Points, in no order, along strands that fork, close into loops and pass close to each other.
Two points are linked if the straight distance between their rows is under 46. Some points are linked to none.
K_846: [-12 -11  17  13  -1  -4   6 -12 -12  25 -14 -24   5 -14  -5  -2  -3  18
   4  -3 -22  -3  -7   6   2  10  -9   3   2]
K_600: [ -5  -3   7  21 -22   9  -2   0   0  -5   4   6   5   0   1   2   3 -13
   3  -3 -19   2   3  -3   9   7  -2  17  -9]
K_977: [-10  -2  -5   9  17 -11 -17  -3  -5 -10   3 -14 -21   5   9   3  -2   8
  -5  15 -11 -11  -8  10  -6   9  -5  15   3]
K_85: [ -7   4 -10  -5   2  -6  15   6  11 -18   3   5  -2   6   5   6 -15 -17
   5  23   4  15   6   0  -2  17  -8  18   5]
K_171: [  1  -3  -2  -3  -3  -8  12   5   4  12   1  22   0  -9 -11   2  14  -1
   4  -1  21  16   9  -7   8   3  -2   3  -4]
K_890: [ -4   0   2   6   0 -16 -13   3  -5  15   7 -16  -7 -25 -12   2   7  14
  -2   1   5 -12   7   0  -4  28  -1  21  -6]
K_907: [-13  -6   1  21 -12   5  -6  21   4 -12 -15   4 -12   0  11  13  -1   1
  -4  32   3   8   0  10 -10   6 -15  10   1]
K_622: [ -1 -29   1  -4  16  -8   3   5  -1  16 -10 -20   0 -11  -4   1  17  16
   2 -17   6  -8   2  -3   1 -10  -3  -7 -13]
K_829: [  8   6  -8   2   0  17   3  -1  -3  -1  11  23   1 -20   2  10 -18   2
   5   1  20  24  -3   1  -3  11   1  -4 -25]
K_167: [  5  12  -4 -18   6 -15  -6  -5   2  11   1 -11  -3 -16   2   0  -7   6
  -1  -4  13  -8   1   2 -16   8   0  -8   0]
K_156: [ -2  22  -5 -21  -3   3  19   3   3  -9  15   1   8  20   5 -12 -19 -22
  -1  17   1   5  -9  -2   8  -3   0  15  12]
K_703: [  2  -1   7   4  -3   1 -11  12  11   5   2   7  -6   5  15  -7  10  -7
  -8   4 -15 -23 -11  14   1  -1  11  23  16]
K_857: [ -3   7 -12   0  -1   5  20 -18  -8 -15 -13  -3  -9  19  11   5 -20   8
  11 -10  -4  22  -2  -2  -8   9  -5   7  -3]
K_323: [ -1 -19   8  14   1  17  -5   9   0  -4 -16  -5   5  -1  11   2   2   9
   1   2 -11   1 -11  12  -2 -22  -3 -20   1]
K_739: [ 14  15   4 -25   5   0  -2  -3   5   1   7  22   3   6  10  -8 -10  -4
 -16 -14   2 -10  -9   9  -3  -2  22 -13  14]
K_258: [  4  19  -8 -14  13  -8  -3   3   2  -5   3  15  -9   5   2  -3  -2 -13
  -8   9  15   0   4  -2  -1   5   4  -2   8]
K_126: [ -2   6 -15  -1   6  -5   0  17   0  14  17  30   7  -7 -11 -14  20  -7
   3 -13  15   4   6  -5  23 -12  13  -2 -15]
K_491: [ 20   0  15 -24  12  -5   7   3  23   8   7  15   5   5   1 -10 -13  -4
  -6   4  -1  -1 -11  10 -11  -4  11 -10  18]
K_150: [  5 -20  -1  -4  16  -4  -9 -14  -5   4   8 -14   8 -10   3   9 -10   8
   3  -3  -7  -8   1  -4  -5 -21  -5 -30 -11]
K_410: [ 15 -15  -6  -8  13  -5 -12  22  16   7 -13  -4   0   1   5  -1  24   5
  -6 -18  20 -22  -3  14   5   0  13  -7  -9]
K_545: [  9  14  -8  -4   4  -5 -12  -1  -7  -2   9  20  -2  11   5 -11  17 -10
 -10 -16  -4 -21   2   3  16 -13  26   3  -2]
K_364: [ -2   1  -3  -4   7 -10  -9 -22  -6  16  -6 -24  -1  -7 -16   6  -6  20
  -2 -29 -14 -15  15  -9  -4  13  10  -8   8]
K_350: [  1   0  -1  -8  15 -18 -12   9   7 -13  -6  -9  -8   9   0   0   8  -5
 -13  21   6  -6   8  -2  -6 -13   2 -23  23]
K_37: [  3  -8  -5 -14  16 -13   0  13  15  -7   3   7  -6   6 -11  -3   8 -15
  -5  31  13  11  15 -11  -1  -6  -4 -13  20]
K_165: [ -7   4  19  10  -7 -14   8 -11 -17  21  -8 -29  10  -7  -8 -10   9  13
  -3  -7  -6 -11  -6   1  -5   4 -13   9  14]
K_752: [-13  12 -10  -5  -6   4  14   0  -7 -16   4   3  -5  25  -6   1   9 -21
   5   4  -8   7  10 -15  18  -9  -1  10   2]
K_403: [  3   4  -2 -13  21 -13   8  -5   8   5  11  -6 -12   1  16  -6 -13   0
  13   9  -2  11 -18  13  -7   6  -7  13  10]
K_814: [  3  -6 -20  -8   7 -18  -8  -4  -3  12   8  -2   4  -9  -8   1  29   1
  -1 -20   5 -25  11  -9  16  -4  11   7  -7]
K_514: [  9   7   0  -1   5  15   1  12  -1   3  21  31  -3 -13   9  -4  -1  -6
  -1  -4   4   3 -12  16   6   9   7  10 -13]
K_950: [-11  19   0   5 -15   4  16  15  -7 -15 -10  11  -3  19  -2   5  16  -9
  -2  10   5  11   7  -2   7 -13 -10  16   9]
K_791: [ -6  39  -2 -17 -13   1   9   0  -6   2   7  10   3  14   6  -7 -11 -18
  -1   9  15   3   1   8   5   5  -1  15   4]
K_631: [  6   7  -7  -1  -5   1   9 -14 -10   8 -18   6  -6   1  -7   0  14  21
   0 -41   0   5   7 -10  -3  14   1   4   5]
K_652: [ 11  -1  -3  11  -5  11 -13  -1   0 -10   9  22  -1 -10  -9   7  -3  -6
  -2  -4   7  13  10 -11  -5   9   5  -6 -21]
K_467: [  0 -12   4  12   2   6 -21 -20 -11  -5  -5  -9  10  -8  -2  12 -13   3
   8   4  -5  -1  17  -2  -1 -15   4 -32 -10]
K_757: [  5  17   0 -19  -3  -4   2  -7   1  17 -10  -8   0 -18 -10  -2   1  15
  -1 -25  28   2  11  -8 -13   5   1 -11   6]
K_720: [  4  -1  -3 -14   8   5   5   9   2   5   5   2 -10  19  17  -4   9  10
   2  -1  -5  -1 -34  15  -5 -31 -12 -11  12]
K_901: [ -1 -32   6   3  17  -6  -4  16   0   4  -6 -14  -7 -12  -6  -2  15   8
   6   5  -1  -7  -6   3  -6 -11  -9 -10   3]
K_428: [  1   0   0   3   4 -13 -12 -13   0 -10  -2 -11  -4  13   6  -4  -5  -1
  -9  -1 -19 -20   2   5  -6   7   7  -5  20]
K_402: [-11  -8  -4   0   7  -5  12 -16  -2  -2 -14  -4   1   4 -17   3 -11 -10
  17   2 -18  22  24 -19  10  25   1  -2   6]
K_216: [ -1  -7   0   4   5  -4 -18  -6   1  -9 -11 -13   8 -11  -1   7 -15   9
   5  13   7   5  15  -3 -12   5   3 -27   3]
K_705: [  7  14  11   1 -23  18  11   8  -3  -8  -2  30   8   5   0   1   2  -8
 -12  -4  10  12  -1  10   5   4   8   8  -3]
K_704: [ 17  -2   2   0   0  20   6   3   2  -2  13  37   6  -1   0   0 -15  -6
  -3  -9  11  17 -19   8   2   7   6  -8 -18]
K_813: [ 13  -9  -4  12  -8  17  17  -6   3  -5   5  19  12   5 -14   5 -17  -9
   3 -14  -6  22   2 -22   9   2  -7 -10 -18]
K_839: [ -5   3  -2  -3   0 -15  -5   6   0  14  -5 -10  -1 -16 -14  -8  27   4
  -4 -14  20 -20  11  -2   4  -2   4   7  -3]
K_371: [ -4 -19   6   6   6  -3  -1  -6  -5  13 -22 -12  -4 -21 -10   5   6  15
   2 -14   7   1  14 -11  -4  12  -1 -11  -8]
K_308: [ -4  -9   6  13  -1  -7   5   3  -3   1 -16  -5  -5   1   4   3  14  12
   0   1  -6  -2   4   8   1  10  -2  13   7]
K_17: [  1 -21   4 -19   2 -11  11   5  13  15   1  -2  -1   2 -12 -10  15   4
   4  -5   3   8 -11  -7  11 -18  -6 -19  14]
K_936: [ -3   8  -7   9 -10   8   8 -15  -6 -16   4  13  -1  13   1   4   3 -15
  -1  -7 -14   3  12  -6  10   9   1  15 -11]
K_443: [  3 -17 -14   2   8  -2 -16  -7  -7  11   8  -1   4 -18  -7   7  16   4
   2 -21  -5 -15  11 -12  16   4   8   4 -27]
K_635: [  7   7   6   1  -5   9   5   1  -8  10   7  13   3   1  22  -4   3   0
   0 -16 -10 -10 -26  16   5 -22   4   4  -7]
K_694: [ 15 -19   3 -18   9 -10   7   2  15   8   9   7   9   3 -19  -4   1  -1
   5  -6   5   8   4 -15   0  -8   2 -26  11]
K_524: [  1 -14   1   1  -1  -6  10  -7   6   6   8   4  -3 -13  -4   4  -4   0
  11  -9 -14  12  -4  -6   0   3  -6  12 -12]
K_949: [ -5   3  11   0   1 -11  -3   7   9   1  -2 -19   6 -15  -4  -6  -4   0
   1  21  14  -1  -1  -1 -22  -6  -9  -7  16]
K_98: [ -6  -4   1  12  -5 -11   0  -4  -6  12 -11  -2  -9 -15  -3   2  18  20
   0 -11  -2  -4  10  -1  -5  19   5  23  -7]
K_69: [ -3  25   2 -15  -3   2  16   9   0  14   8  21   1  19  12 -18   8  -2
  -1 -14  15   1 -19  15  16 -13   8   2   7]
K_540: [-11   0  -1  16  -2  14  -6  26  -1 -19  -7   8  -9   3   2  15   4   3
  -5  31   9  14   7   0  -9 -11 -12  -8  -8]
K_946: [-11 -12   8  14   0  -7   4 -13 -19  10 -30 -11   1  -8 -18  -3   9   4
   8   1  -2   6  20 -12   4   4  -2 -12   6]
K_709: [ 15   1   6 -11  -4   5  -5   1  17  24  16  14  11 -26  -5   0 -12  -4
  -9 -20   0  -8  -9   2  -6   7  12  -8   0]
K_387: [ -8   8   0 -19  12 -17  19   5  10  15   7  -4 -14   4   1 -13   6  -2
  13   9   9  10 -13  12   0   1  -9  15  18]
K_740: [ 10 -16  12 -10 -10  12  13  10  20   1   8  20   2   9   1  -3  -5 -12
   5   7  -8  16 -18   1   2  -4   1   2   8]
K_521: [ -4 -18   1  -1  14 -11 -15  16   4  11   6 -20   1 -25   2   8  11   4
   4  17   7 -12  -9  -1  -6  -2  -4  -4  -9]
K_21: [  0  18  -2   3 -15  -4   7 -12 -16   6  -8  -5  -1  -6  -1   5  19  17
   0 -27  16  -1  14  -8  -2   2   4   5 -10]
K_451: [ -1  -5  -1  17   0  12 -17   8 -11 -23  -4  14  -9  14   9   6  11   0
 -16   7   3 -16  11   7  -1 -11  13 -18  -3]
K_30: [  1 -33   1   3  14  -2   1  21   8   0  -5  10 -14   5   1  -2  24   8
  -1   1  -4  -3  -7   3   4 -13  -1 -14   7]
K_609: [  4   4  -4  -2  -3   1  22  -7  -4   5 -18   4  -8   8  -6  -1   9  20
   2 -23  14  16   8  -7  -5  -1   2 -11  11]
K_477: [  4  -2  10  -2  -8  -6 -13   3   8  -4  -4   5   2   8   2  -5  11  -1
 -16  -9  -7 -26   3   6  -1   3  17   2  16]
K_861: [ -6 -17   1  11   6   0   6 -11  -5   0   2 -15   5  -2  -4   5  -5  -7
  14   5 -26  14   2  -8   4   8  -9   9  -9]
K_579: [  5 -14  12  -4   2  -5 -26   7  16  14  20  -4   7 -28  -7  -1   0  -5
  -1   2  -2 -25   4  -3  -2   9  10   3  -2]
K_858: [-11  18   2   9 -13  -6   8 -23 -17   0 -10 -24   7  -1   4   0 -11  11
  11  -6  -4   5   5 -10  -2  -8 -16   6  -3]
K_354: [  8  -8   6  -5   1 -12 -11  -1   5  18   3 -28  12  -8   3   1   2  11
  -5 -16  -5 -39 -16  11  -3 -11   0   2  -5]
K_153: [-20  -4  -4  14   9   1 -12  -9 -12  -3  -7 -32   4   3   1  -2  -8   1
   7  25 -19  -3  -2  -2   1 -22 -11 -10  11]
K_46: [ -3   9  -2   5  -2   1 -20   0  -6  -8  -7 -22  -1  -1   5   1  11  11
 -17   5  21 -24   4   9 -10  -6   3 -11  -7]
K_744: [  3  -1  -3  -7  -7  -4   8   7   3  18  19  20   8 -19 -21  -6  16 -12
   7  -6  13   5   5 -13  21  -9  -1   4 -11]
K_727: [ -4   4  10  -9   2  17  13  15   1  17   9  14  -4  14  16  -8   2   7
   3 -13  -5  -1 -37  22   5 -26  -4   1  -2]
K_805: [  4   3  11  -1  -9   9  14  -8   3   2   5  -2   8  17  13   4 -13   3
   9 -12 -17   0 -19   8   0 -16  -4   7  -2]
K_6: [ 12 -12  -2 -10   8  -7 -11   4   9   9  -3 -14   7   4   7  -2  19  11
 -10 -24  -6 -32  -2   7   6  -8   8  -6  -9]
K_917: [ -5   9   1   6 -15   9   0 -23  -1 -11 -19 -18  17  10  -5   0 -22  -7
   2   1  -7   4  17  -9  -5   5   7 -18   3]
K_78: [  5  17  -1  -3 -20  25  25  -1  -8 -12   3  24   9  22   3  -2  -9  -7
  -2 -11   7  15  -6  -2  10   3   6   7 -14]
K_992: [-20  12  10  15 -13   4   4 -20 -18  -5 -22 -30  11   7  -3  -4 -14   1
   8   6   0   6   6  -1  -8   1  -4  -8   5]
K_270: [  0   8   4   0  -3   5  -8  12   6 -18   9   7   0  15   4  -2  -6 -18
  -9  17 -12  -7  -1   0   8 -10   4   6   8]
K_800: [  6  -3   4  -1  -7   4   0  -8   7 -10  -3  -9  16  12   2  -2 -22 -13
   8   4 -16   3   8  -4  -3   3   8 -10   7]
K_755: [ 12  -6 -15 -10  26 -14  -4   5   6   2  -7  10 -18  -4   2   2   8   6
  -8 -16   6 -14   4   7  -6  17  10   2   0]
K_592: [ -4 -12   1  -3   9  -3 -15  -3   7  -3  18  -5  -5   8  12   2  -2 -12
  -1  11 -35 -14 -11   2   7 -15  -2   5   4]
K_968: [ 19 -15   0 -15  20  -8  -5   9  18   6 -14  -1  -7   1   0  -1  10   9
  -6 -13  14 -14  -2   5  -7   3   8 -21   7]
K_641: [ -3  19   0  -2  -1  -1   4 -14 -18   3 -18 -12 -10 -13   0   2   1  24
  -7 -22  28   0  11  -7 -15   8  -5  -6  -8]
K_67: [  3   9  -7   3 -14  11 -19 -19   2 -11  14  -2   6 -13   1   8 -32   0
   3  -8  -9   7  13 -10 -11  18   5  -3 -11]
K_336: [-27   5  11  18 -10   4   9  11  -4  -7 -18 -12  -5  16   1  -8  12  -1
   1  20  -9  -3  -8   7  -2  -1 -17  16  21]
K_860: [  8 -11  -3   0  -1   5  -3  -2  -4  13 -10  -1  -8 -28  -1  13  -3  24
   5 -16  16  11   4  -2 -11  24   1  -2 -16]
K_117: [ -5  -5   5  12  -3   7 -24   9  -4  -8  -4  -7   0  -6   6   2  20   0
 -15   5   7 -23   4   0   1 -19   5 -13  -9]
K_366: [-17   9   8   5  -7  -1   9  16   1   7  -5 -18  -3   3   0 -11  18  -2
   1  17  -2  -6 -19   3  -1 -15 -26  14  21]
K_397: [ -4  -2 -17   0  -3  -2  17  -9   0 -10   0   7  -3   8 -29   7   0 -20
  11   0  -6  21  30 -27  12  13 -10   0   2]
K_264: [ 15   6  12 -12  -7   6   5  -3   5  -4  -6  15   7  20  17  -6 -10   2
 -14 -10  -8 -10 -16   9  -8 -16  11 -13  17]
K_444: [ -4  -1 -17  -6  14 -14  -8   2  -9  10  16   5  -8 -21 -17   4  14  -6
   6   1  19   8  19 -16   9   5   8  -2 -15]
K_343: [  7 -13  -9  -9   0  14  24   7  19 -14   2   1   9  17   4   1 -24  -7
   9  12   5  24 -12  -2   0   4  -6  -6  -3]
K_99: [ -8  15 -12 -11  10 -10   0  10  -2   7   2  23  -2 -16 -17   1  11  -4
   3   1  34  11  19  -7   8   7   8 -10  -8]
K_283: [ -8 -12  -2   0  14 -14   6 -14 -11   7  -9 -19  -4 -12 -12   7  -7   8
  13   0 -21  15  16 -12   2  18  -6   9   7]
K_380: [-10   8   9  12  -1  -8  -7 -13 -23   3 -12 -38   3  -4  -4  -7   6  17
  -2   6  -1 -17   0   0  -8  -5  -9  -2   3]
K_573: [-18  -1   1   5  -2  -8   5   6 -13   9  -3 -25   0  -1 -13  -7  23   5
   2  11   2   1   1 -10   9 -31 -18   0   2]
K_312: [ -4   0  -2  -5   1 -11   1   3  -5   8  15  -7  -2  -3  -4  -6  10  -8
   1  11  -2   6   1  -7  10 -21  -8   8   5]
K_786: [ 16  -1 -13 -15  16  -7  -5 -17   3  -8  13  13  -3  20  -3   5  -4 -12
   2  -9 -24  -1  11  -9   5   8   9  -6   6]
K_94: [  4   9  -1  11  -5   0  -4   1   5 -16  -4  20 -12   1   8  14 -10   2
  -8   7   5   6   8  12 -12  28   7   6  -3]
K_750: [ -1 -13  -1  18   2   5  -8   3   6 -12 -14   2   2   0  -6  15 -14  -9
   4  20   1  15  19  -7  -4  13   1 -18  -5]
K_630: [ -3 -15  -1   7   0 -13 -25  -3   2   8  22  -8  -1 -22  -5   2   9 -11
   1   9 -18 -21   7  -7  12   5   9  11  -6]
K_127: [  2  13   6  10  -5   1  -7  -3 -12  -7 -17 -23   1  -6  10   2   4  25
  -8   5  24 -11  -9  18 -23  -1  -9  -6  -2]
K_802: [  3  14  -3  -5  -7  -2 -14 -13   1   0   6  -1  -8 -12  -3   5 -15  -1
  -5 -11   7   2  14  -5 -12  19   4   3   3]
K_578: [  3   6   4  -3  -4  -2  24 -18  -3   1 -24  -9  -6  13   5  -3  -8  11
   7  -8  -3  16   3  -5 -14   0  -8  -8  12]
K_273: [  1   7   7 -13  -2  -4  16  14  15  11   5  18  -9  13   6  -7   4  -9
   6   8  13  17 -16  15   4   7  -6  14  15]
K_633: [ 16  -9   4 -15   1  -8  -8   4  18  26  12   2   8 -19  -6  -7   9   0
  -1 -17  -2 -20   4  -3   3   9  10   2   5]
K_9: [ -5   5 -18   8   2   3  10 -17  -2 -18 -14 -10  -3   9  -5  12 -24   9
   4   3  -1  24  14 -11  -9  28  -7   0  -2]
K_351: [ -3 -15  -7   4   4  -6 -20   2  -8   9  17  -5  -4 -29 -10   9  14  -6
   3   3   7  -8  21 -12   7   7   6   9 -22]
K_731: [  7   0  -9  -9  12  -1  -3  -3   2 -12  12  21  -7  20   8  -1  -2 -13
  -2   3  -9   0  -4   0   6   1   4   3   6]
K_181: [  5  -1   1  -3   0 -11  -7 -15  -7  20  -4 -21  14 -15 -11   4  -3  18
  -8 -27  -5 -31   4  -2  -1  -4  -1  -5   0]
K_419: [  5 -12   1  -1   5  -6  -7  -4  16  -9  -4   5   3   4  -4   7 -12 -13
  -1   8 -13   5  13  -2  -8  18   5  -8   7]
K_495: [  5  16  13   5 -15  21   7   0  -1 -12  -7   2  12  22  19  -5 -16   1
  -3  -1  -6  -2 -16  10  -6 -18   4  -4   2]
K_293: [  5  17  11  -7 -15   9   1   5   3  13  19  15  14 -23   5  -4 -19  -4
   0   2  21  10  -8  11  -2   7   8   4  -5]
K_689: [ 12  -7   8   0  -1  11  -8   0   4   6  14   6  10  -5  16   1  -5   6
  -5 -15 -12 -23 -17   9   1 -14   5 -10  -7]
K_353: [  6   1  -5 -17  10 -11   0 -15  -3  10   7   9  -3   6  -8  -6   4   0
   1 -22 -13  -2   9  -8   2  -4   5  -7   4]
K_499: [ -9   2   7   6 -11  16  -4  14  -1 -11  -3  -4   0  22   7  -4   4 -11
  -1  11 -26 -11  -7   1   8 -21  -4   0  13]
K_266: [  5  13   3  -6 -17  18   7   0   2   6  22  14  21 -14  -8   2 -21 -15
   4   3   9  15   1 -10   6   3   2   8 -11]
K_48: [  6 -15   1  19   2   7  -4  -9   5 -11  -4   8  -5  -2  15  11 -15  14
   8  -2  -6  19  -1  11 -16  17   0  -1 -14]
K_647: [  9   2  -1  -4 -13  21  20   1   7 -14  15  21  21   4 -19   2 -21 -23
   2  -6  -1  15   3 -18  11  11   7   3 -14]
K_683: [ -3 -12   3  15  -2  12 -10  14   2  -4  10   1 -11  -7  17   6   2   0
  -5  11 -16  -3 -16  17  -1  -2 -10  16 -15]
K_784: [ 12   4  -4  11  -6  14 -10  -9   6 -19   9  16   6   1   1   6 -23 -16
   1  -2  -7   4   8  -8  -3  14  11   0 -20]
K_789: [  6   2   3   9   1   9   8  -4  -2   0   3   6 -11  -4  26   2 -15  12
   4  -5   3   7 -16  17 -17   9  -6   8 -13]
K_70: [  9  -2 -12   8  -9  10  16  -3   3 -10  -8  16   3   7 -24   9 -13  -5
   5  -6   3  27  23 -16   3  15 -11 -12 -10]
K_527: [ 10   2  12 -19   3   0   9  18  25   0   5  21   5  14   1  -7  -4 -11
  -3  22   0   4 -11   6   2   0   1   5  18]
K_906: [  7   4  -8 -14  10   2   5  -6  -6  10   5  18  -2   1   2  -1  -1   4
  -3 -21  11   8  -6   3  -2   0   3 -14  -7]
K_544: [ -1 -17  -2  15   1 -10  -9   3  -5  -1 -12  15  -5 -14 -17  10  20  -2
   1   7   6   5  30 -17   4  11   6  -7   0]
K_87: [ -9 -13  11  11  -4  -4   6   0 -11   7 -18 -22   5  -4 -11  -8   7   6
   6   4   1   5   4  -7   2 -19 -14 -16   5]
K_664: [  4  10  -6  -3  13 -11   2 -12   1   7   2  -2 -12  -1  19   0 -14   7
   3  -5  -3  -2 -16  18 -14  22   0  20   0]
K_996: [ -5  41  -6 -14 -10   2  -1  -2  -4  -3  10  17   3  -6  -3  -1 -17 -15
  -7  -6  15   4  11   2   3  27   7  21   9]
K_217: [  8  11  -4  -6  -8   9   1 -10  -8   1  17  26  11   5 -10  -1   2 -16
  -4 -17   1   5   5 -12  17 -11  11  -1  -9]
K_881: [-17  11   5   6  -6  -4  10  -5  -2   0   3 -30   1   8   8  -9   1   1
   7  18 -10   0 -20  -2  -5 -15 -21   8   8]
K_38: [-12 -20  -6  11   7   2  14   3  -1 -13  -4  -7  -4  12  -5   5   5 -13
  14  15 -18  20   1  -8  12  -4 -10   5  -3]
K_921: [-21  -2   1  24   2  -1 -19  -8 -29  -8 -16 -34  -4   3   1  -2   7   8
  -3  13 -14 -17   1  -2   6 -17  -6  -8  -1]
K_937: [  9 -10 -23 -22  26 -18  -7   0   6   8  -2   7  -7  -1 -16  -3  23   4
  -3 -22   4 -16  17  -6   7  13  14   4   0]
K_49: [ -1   6  -9 -15   1  15  18   5  10 -19  14   0  16  19  -4  -4 -27 -18
   0  21   6  16  -6 -10   4 -10   0  -1  -3]
K_114: [  1 -16  -5   8   9  -2  10   8   0  -5  -8   5 -14  11   3   3  12  -4
   3   3 -12   4   1   4   2 -10  -7   7   4]
K_458: [  5   5   0   0  -8  -8 -16  -2  -7   9 -13 -15   7 -11  -1  -5  19  16
 -16 -28  24 -27  12   2   2   2  13   5 -15]
K_197: [  2  -1   6   6  -6   5  10  -4  -6  18   3   2  -4 -28   0   9  -2  14
  15 -10   3  19  -4  -1  -6  12  -8  16 -16]
K_140: [ -4  25   7  10 -27  18   9  20  -4 -16  -6  24  -3  18   6   0   4  -9
 -13  12  16   3   3   4   4  -7   1  16   3]
K_446: [  3  -6   8   8 -15   7  -9  10   7   1  18  15   5  -6   2   2  11 -15
  -4   5 -17  -8  -5   5  12   6  11  24   5]
K_624: [ -1  20   9  -3 -12   8   2   9   2   7   3   5   2 -13  11  -2 -10   7
  -4  12  23   5 -18  23 -14   8  -4  11   1]
K_673: [ -1  13   2  12 -21   4 -13  -3   3 -15   4   7  -5   7   4   5 -14  -9
  -9   2  -9  -6   6  14  -4  27  10  24  -6]
K_643: [  5  -2   2  18  -9   6 -19   4  -3 -19  -6   9 -10   5   9  11  -3   6
 -15   3   2 -12   7  13  -7  11  14  -6   0]
K_73: [  4   3  -5 -13  18 -18  -8  -5  -3   4  -4 -27  -9  -6   5  -3   2  16
  -5  -1   4 -22 -10   9 -13  14  -5   2   1]
K_769: [ 11  -4  20   2 -13  13  -5  12   5   1  -2   1  10  -4   5   0   0   5
  -3   0   2  -5 -12   3  -2 -17   1 -11   1]
K_254: [ -6  -1   2   9   4   8 -14   8   1 -22  -5  -5   0  -1   2  11   0  -2
  -2  31   2   2  -1  -4  -7 -20  -4 -16   4]
K_546: [ -7  -5   5  15 -11   7 -15  -6  -1 -13   8 -16   8 -13  -3  10 -14 -14
   7  22  -5   5  13  -4   2   7  -3   4 -13]
K_116: [  6 -19   2   0  -4  23  18  10  18 -13  -1  13   7  17  -6   0 -10  -9
   7   7  -5  21 -11  -5   7 -10   0 -20   0]
K_812: [ -7  19  -7  -3  -1  -8   9 -22  -7   4   8 -27   9   5   9   0 -16   1
  13  12  -7   9 -12  -4  -3 -13 -20  12  -5]
K_879: [  4  -3  -1   4   2  17 -10  18   6  -9  16  25  -6  -3  17   1  -9 -13
  -5  14  -5   1 -21  18   2   1   6  13 -11]
K_210: [-19  -2  -1   9  -4  20  -5  -2   0 -11  -9 -21  15  11   1  -3 -15  -8
   8  26 -18   5  -3  -3   6 -24  -9  -9  -2]
K_454: [ -9  15  -7  -2   9  -8   8   5 -12   0  -6  -8 -12   8   6  -9  16   9
  -9   3  15  -6 -13   9   2  -9  -8  11   9]
K_465: [ -2   2  12  12  -6  -1  -4  12   4  -1 -10 -21  -1 -13   3  -5   2  15
  -6  16  18  -9 -16  15 -14   5 -10  -1   5]
K_344: [  6   6  -3  -7  17 -24 -16 -12  -3 -11   1 -16 -18   6   6  -5   1  13
 -11   6  -9 -24   1  11 -10  19   6   3  16]
K_754: [-10 -22  10  16  -5  -2  -8  -9 -13  14  -4 -15   4 -10   4   1   8   6
   2 -10 -24 -20 -11  11   9  -2  -3   8  -3]
K_240: [ -2   7 -10 -11  15 -22 -15   6   4  -2   5  -5  -7  -5   1  -3  12  -8
 -10  15  15 -12   5   1  -2  -1   7   1  16]
K_490: [ -6   1   3  -5   4  -2 -14  12   4   9  13 -18   5 -17  -4  -2   4  -2
   0  26  19  -4  -2  -2 -10 -19  -7 -14  -1]
K_598: [-11  -9   3  14   3   2 -11  16  -8  -4   3 -16 -14  -6  11  -1   9  11
  -2  17 -11 -13 -17  11  -5  -7 -11  12   3]
K_583: [ 15  13 -16 -20  24  -5   8  -6  -4   6   4  36  -1   8   0  -8   1   0
  -1 -26  10  12   2  -5  12   9  16  -8   5]
K_651: [ -4  -3  -5 -12   8  -4  10  -1   4   3  24   0   1   3   1   2  -6 -13
  13   6 -12  18  -8  -6   8  -7  -7  13  -6]
K_943: [-22  -3   4  27  -5   9   3   8  -2 -14 -29 -13  -4  11   3   4  -2  -1
   2  31  -7   7   5  11   1   8 -13  13  10]
K_398: [-15   2  10   2 -12  14   5   6   3  -8   2 -14  10  20  -1 -10  -6  -5
   2  13 -18   6  -7  -8   9 -33 -16 -10  12]
K_205: [  4 -32  -6  -9  17 -12  12   8   5   8  -2   8  -9   5  -7  -8  27  13
   6  -9   9   9  -4  -3   8 -13   1 -10   3]
K_345: [  6  19  -4  -4 -13  17  26 -10   0 -19  -9  11   3  29  12  -1 -20  -1
   3 -14   1  17  -5  -5  -6   6  -2   0  -6]
K_442: [ -1  11  -7  -8  -8  -8  26  -7  -6  -8  -1  20   2  33 -11  -6   7 -15
   7 -19  -6  12  10 -14  14  -2   0  10   4]

A tip is a point with one link. Name the tips that can be reached along the links from each point below, in the order of the rows.
K_757 | K_9, K_442
K_846 | K_37, K_754, K_583
K_917 | K_150, K_254
K_946 | K_890, K_694, K_624, K_673
K_403 | K_323, K_720, K_48, K_996
K_6 | K_126, K_364, K_709, K_458

A piece is all that can be reached along the links. How many separate loops has the piece of each point below (a circle has one, a figure eight two, a Y none), and how many tips (points with one link)?
K_598 | loops 2, tips 2
K_397 | loops 2, tips 4
K_398 | loops 0, tips 3
K_181 | loops 0, tips 4
K_791 | loops 0, tips 4
K_254 | loops 0, tips 2

How many points has the smallest loop of links through each point below? Write none if it is on no loop.
K_117 | none
K_38 | 10
K_757 | 22
K_651 | 9
K_181 | none
K_784 | 14
K_387 | none
